Points, in no order, along strands that fork and pass close to each other.
Points whose rows are less than 37.1 apart are linked; no others are. Some points are linked to none.
meko: 10, 10, 4, -6, -16, 14, -33, -11, 13, -14, -19, 15, -2, 25, -17, 29, 2, 18, -7, -17, -1, 19
nuguk: 12, 8, -9, -9, -16, 22, -25, -4, 11, -5, -11, 12, 4, 20, -31, 32, 10, 6, -3, -17, 5, 11
fegom: 2, -5, -21, -6, 12, 7, 21, 16, 9, 5, 10, -3, -9, -6, -19, -22, 15, 4, 17, 18, 9, -20
nasu: -14, 11, 0, 7, 8, -1, 1, -6, 12, -5, -20, -15, -9, 1, -2, -23, -4, 13, -12, 10, -4, -16
tasi: -17, 6, 2, 14, 13, -6, 1, 3, 7, -12, -20, -12, -11, 7, 7, -37, -4, 19, -3, 12, -3, -3
vuk: 0, 3, -14, -3, -3, 18, 3, 8, 12, -10, 3, 0, 9, 6, -33, 1, 22, 1, 19, -5, 6, 0
tiga: -3, 18, 3, 20, -2, -25, 9, 1, -1, -22, 2, -5, -1, -13, 36, -22, -17, -4, 0, 4, 1, 4
dufe: -6, -2, 3, 14, 9, -9, 6, 11, -8, -13, -1, 6, -7, 3, 19, -27, 1, 4, 9, -3, 7, 12
vetun: -14, 10, 8, 16, 5, -20, 5, 1, -5, -20, -6, -6, -4, -8, 34, -30, -20, 3, -4, 13, -3, 4
bevo: 4, 2, 2, 2, -7, -19, -1, -22, -3, 18, 7, -4, 2, -17, 15, 22, -21, -11, -26, -4, -1, -11
gavi: -6, -3, 19, 12, 4, -15, -3, -2, -9, -11, 1, 10, -7, 6, 32, -5, -15, 5, 0, 0, -4, 12
kon: 8, -16, -19, -14, 7, 8, 24, 16, 6, 16, 8, -1, -9, -5, -34, -13, 10, 9, 5, 18, 5, -29
bora: -14, 2, 18, 8, 7, -17, 0, 1, -9, -19, -4, -1, -2, -1, 40, -19, -19, 1, -3, 16, -14, 9
mimu: -2, -10, 10, 13, 6, -13, -11, 9, -7, -8, -11, 10, -9, 28, 5, -12, -3, 22, 4, -16, 10, 30
rami: 0, 10, -18, 2, 10, 1, 12, 2, -6, 6, 10, -12, 0, -31, 8, -11, 7, -16, 11, 12, 12, -12
rapur: 8, 12, -22, 5, -9, 0, -16, -12, 16, 10, -18, -9, 4, -10, -26, 17, -8, 3, -24, -11, 11, -11
guzug: -3, -3, 12, 5, -1, -11, 0, -5, -11, -4, 12, 11, -6, -4, 27, 4, -12, -7, -5, -1, -4, 5
fiki: 8, 4, 3, -14, -11, 19, -22, -14, 7, -1, -6, 3, 14, 12, -24, 36, 12, -1, 1, -12, -7, 4
Takod: 1, 19, 4, 18, -5, -10, 6, -3, 0, -27, 1, -6, 10, -14, 27, -11, -1, -7, 13, 3, 3, 7
nobav: -8, -12, 3, -19, 7, 1, 13, -9, -12, 28, -1, -6, -11, -11, 12, -5, -17, -14, -25, 11, -9, -16
kitod: -5, -11, 22, -15, -2, 7, -3, -12, -14, 1, 6, 1, 1, -5, 29, 25, -13, -15, -5, 11, -22, 0
zum: 6, 16, -2, 14, -13, -15, -8, -15, 11, -5, 3, -8, 12, -12, 1, 22, -7, -4, -10, -12, 4, 0
palus: -13, 6, 1, 20, 9, -11, 2, 6, 5, -19, -15, -6, -7, 5, 10, -31, -1, 16, 1, 1, 3, 8
Vub: 7, -8, -16, -7, 0, -7, 3, -10, -2, 39, 3, -5, -6, -18, -18, 11, -7, -15, -26, -10, 8, -20
gib: -4, 14, -3, 15, -3, -5, -1, -3, 9, -16, -4, -9, 1, -10, 2, -10, 3, 4, -3, -9, 8, 1
pur: -4, 2, -2, 3, 7, -11, 9, 11, -17, -6, 12, 3, -5, -21, 31, -22, -2, -15, 9, 8, 2, 0
nepo: 10, -1, -3, -2, -7, 4, -11, -5, -2, 6, 15, 12, 4, -1, -10, 30, 11, -12, 1, -21, 8, 6
Gegul: 19, -2, -2, -3, -10, 0, -18, -7, -4, 5, 14, 18, 0, 0, -7, 41, 2, -7, -4, -30, 10, 13
sama: 0, 5, 10, 20, -1, -6, -2, 6, 4, -29, -9, 4, 4, 11, 16, -10, 5, 15, 11, -16, 7, 22
Lika: 3, -8, 1, -18, 2, 21, 12, 14, -12, 7, 17, 6, 7, 1, -9, -2, 21, -19, 22, 19, -11, -9
kovob: -3, 2, 7, 4, 0, 3, -15, 2, 6, -10, -10, 6, -2, 21, -9, -4, 7, 17, 0, -11, 1, 11
ribu: -16, -19, 3, -4, 13, -8, 3, 3, -7, 20, -10, 1, -17, 13, 4, -23, -15, 11, -25, 10, -6, -4
Bavib: 3, 7, 7, 0, -7, 5, -24, -3, 10, -13, -15, 10, -1, 22, -12, 10, 3, 19, -2, -17, 0, 18
maz: -9, 9, -1, 6, 4, 1, 0, -5, 3, -4, -7, -7, -4, -5, 1, -12, 1, 1, -7, 1, 2, -9
vufo: -16, -19, 28, -3, 8, -1, -13, -4, -11, -2, -9, 7, -9, 31, 19, -2, -14, 20, 2, 10, -18, 23
pasez: 9, -11, -11, -19, -2, 19, 10, 3, 2, 24, 9, -4, 8, -3, -33, 10, 15, -8, 5, 12, -3, -19
kolu: -8, -17, 26, 6, 8, -13, -14, -1, -14, -6, -2, 14, -14, 28, 22, 3, -21, 19, 1, -5, -5, 31
sep: 8, 6, 15, 20, -9, -7, 1, 5, 5, -34, -4, 8, 7, 8, 25, 3, 4, 7, 17, -18, 7, 23
zotof: 3, 14, 15, 5, -9, 8, -12, -15, 6, -23, -3, -1, 15, 3, 3, 26, 10, -2, 10, -5, -6, 9
gade: 6, 9, -10, 4, -8, -13, -11, -19, 8, 18, -11, -9, 5, -13, -12, 19, -15, -2, -30, -11, 6, -13
muti: -3, -5, 11, -1, -3, -15, 1, -13, -11, 10, 11, 2, -8, -10, 27, 13, -23, -9, -22, 1, -7, -7
Zenin: 0, 6, -19, 4, -1, 7, 0, 4, 11, -3, 4, -5, 4, -8, -25, 4, 14, -4, 9, -14, 15, -2
res: 5, -10, -8, -19, 3, 2, 13, -13, -3, 42, -4, -9, -5, -15, -16, 10, -11, -14, -28, 0, -1, -22
zubos: -6, -16, 6, -13, 1, 9, -7, 5, 4, 19, -18, 3, -8, 31, -22, -11, -7, 26, -19, 12, -14, -5
zibut: 11, -12, -10, -19, -4, 16, 7, 1, -3, 28, 17, 4, 9, -3, -28, 21, 18, -18, 6, 1, 1, -13
Firoz: 2, 3, -13, -4, -8, 18, -6, 14, 16, -8, -3, 7, 4, 18, -38, 2, 16, 11, 9, -8, 7, 1
ros: 6, -15, 1, -16, -1, 23, 13, 15, -8, 9, 16, 11, 6, 9, -19, -4, 23, -2, 18, 18, -8, -8
giz: 5, 4, -17, 0, 5, 9, 11, 3, -5, 6, 20, 1, 12, -23, -4, 6, 22, -22, 26, 0, 16, -1
kibu: 11, 14, -1, 15, -14, -24, -5, -14, 7, -3, 6, -2, 2, -9, 10, 14, -16, -2, -15, -18, 5, 3
mido: -4, -7, 6, -5, 3, 9, -4, 10, 2, -1, -3, 8, -1, 26, -14, -11, 13, 10, 11, 1, -4, 6
Keve: 2, 14, -4, 1, 2, -16, 9, 7, -16, -12, 14, -8, 7, -34, 35, -12, -8, -20, 12, 14, 1, -3
fumuk: 1, 19, -2, 22, -9, -12, 4, -4, 12, -29, -1, -11, 11, -12, 11, -5, 0, 2, 4, -10, 9, 5
zevi: 5, 6, -5, 3, -9, -21, -5, -24, 3, 25, -3, -8, 6, -22, 0, 24, -21, -8, -32, -7, 0, -15
Zovul: 6, -13, -22, -14, 3, 6, 11, 9, 12, 21, -3, -3, -9, 3, -39, -5, 3, 9, -9, 8, 4, -28
rad: 3, 9, 23, 3, -5, 0, -3, -5, -7, -25, 8, 0, 12, -9, 34, 28, -8, -17, 23, 8, -19, 9
piti: -15, -4, 9, 7, 12, 3, -6, 8, 7, -7, -21, -6, -6, 34, -11, -29, 1, 28, 5, 13, -9, 9
teb: 8, 15, 18, 11, -16, 3, -9, -11, 13, -35, -4, 1, 14, 7, 10, 28, 8, 7, 15, -17, -1, 19
regi: -13, -13, 8, -14, 10, 11, 7, 2, 4, 17, -19, -9, -9, 19, -12, -19, -9, 17, -16, 20, -19, -14
purin: -3, -3, 0, 4, 9, -2, 8, 13, -10, -3, 8, 8, -8, -4, 15, -22, 7, -6, 10, 0, 2, 5
Riti: -7, 10, -5, 10, 2, 14, 1, 9, 17, -31, -11, -4, 8, 10, -18, -16, 21, 11, 22, -7, 9, 12
vapel: 1, -10, -8, -7, 5, 0, 8, 4, -10, 21, 15, 5, -9, -8, 0, -8, 4, -12, -3, 1, 7, -10
guvu: 6, -8, -6, -20, 6, 11, 14, -1, -17, 27, 14, -6, 9, -22, 4, 11, 9, -32, 8, 15, -4, -11
meso: -21, -12, 5, -7, 13, -2, 6, 1, 3, 19, -18, -9, -17, 12, -3, -28, -17, 18, -24, 17, -13, -15
nom: 4, 7, 6, -3, -1, -13, 4, 2, -19, -11, 15, -5, 10, -31, 38, 9, -9, -25, 16, 13, -9, 2
Bonak: 6, 11, -21, 15, -10, 2, -3, 1, 12, -12, -1, -4, 10, -10, -21, 10, 8, -2, 1, -23, 18, 6
Libav: 8, -9, -13, -16, -1, 17, 5, 4, 9, 20, -2, -3, 1, 6, -41, 5, 9, 5, -5, 8, -1, -23
bovor: -14, -19, 7, -10, 10, -4, 5, -4, -12, 21, -3, 1, -15, 2, 18, -15, -20, -2, -27, 8, -11, -8
teti: 0, -12, -2, -13, -2, 12, -10, 10, 10, 14, -15, 8, -5, 33, -34, -7, 2, 28, -9, 10, -11, -5
lilig: -1, 5, -24, -2, 15, 3, 21, 12, 2, 4, 11, -12, -11, -20, -3, -22, 9, -5, 14, 13, 15, -18
luv: 11, -9, -7, -10, -4, 10, -2, 2, -5, 18, 21, 12, 4, 2, -17, 19, 16, -17, 6, -11, 6, -1
Safi: 11, 14, 21, 18, -16, -6, -3, -3, 12, -37, -5, 3, 10, 11, 25, 16, -5, 8, 16, -18, -1, 25
Vapun: 0, -9, -10, -14, 6, 2, 14, 3, -14, 29, 12, -3, -6, -20, 5, -2, 2, -19, -3, 10, 2, -17
tup: 2, 0, 7, 22, -1, -11, -6, 8, 7, -24, -16, 2, -2, 17, 8, -18, 0, 25, 4, -18, 12, 26
Fizo: -2, -16, 4, -28, 6, 8, 18, -11, -10, 36, -1, -9, -5, -6, -4, 6, -13, -15, -28, 8, -13, -19
baf: 1, 3, 16, -3, -3, -8, 0, -2, -15, -12, 15, 1, 6, -20, 40, 18, -16, -23, 10, 10, -15, 2
Ras: 2, 19, -13, 6, 5, -11, 12, 2, -10, -4, 9, -15, 11, -40, 23, -12, -2, -17, 14, 15, 7, -7
bimud: 3, -6, -7, -21, 4, 19, 15, 8, -13, 18, 15, -4, 11, -15, -4, 4, 17, -26, 21, 22, -6, -13
kofot: -6, -18, 14, 10, 9, -16, -14, 5, -13, 0, -6, 12, -16, 31, 13, -10, -14, 22, -3, -7, 3, 27
nozo: 4, 11, 4, -2, -9, 14, -16, -11, 8, -11, -2, -3, 15, 5, -15, 27, 16, -2, 9, -11, -1, 8
suba: 7, 18, -14, 16, -15, -8, -4, -10, 15, -15, -1, -7, 18, -15, -10, 19, 5, -3, 1, -20, 13, 9
Kufef: 4, -3, -12, -6, -4, 15, -13, 13, 12, 4, -11, 11, -4, 26, -35, -2, 6, 20, -4, -4, 3, 0
tas: 2, -7, -7, 0, 5, -2, 7, 10, -8, 8, 20, 10, -7, -7, 4, -9, 9, -10, 7, -8, 12, 1
penir: -4, -12, 8, -9, 4, 17, 6, 14, -1, 3, 4, 10, 1, 22, -17, -15, 17, 9, 15, 16, -11, -1

A fork is a point with three links, a tip a point with one. Leave the first point through the second and follow the links. Name the first fork or tip that comes.
muti, guzug => purin
luv, zibut => Keve
rami, lilig => Gegul
zubos, regi => Vub
kovob, Bavib => vufo
palus, tasi => rapur
vuk, Zenin => kibu

A fork is a point with three links. Follow the links from the first point to the second and name the forks in between, in order.
Lika, fumuk => purin
maz, Libav => purin > Keve
pasez, dufe => Keve > purin
rad, rami => Keve

Follow the links from the first point to the second, and from the first to the third. Name the last point that the two ways share.
Ras, meko, Takod => purin
rami, vetun, rad => Keve
Libav, bimud, baf => Keve
Vapun, Takod, kon => purin
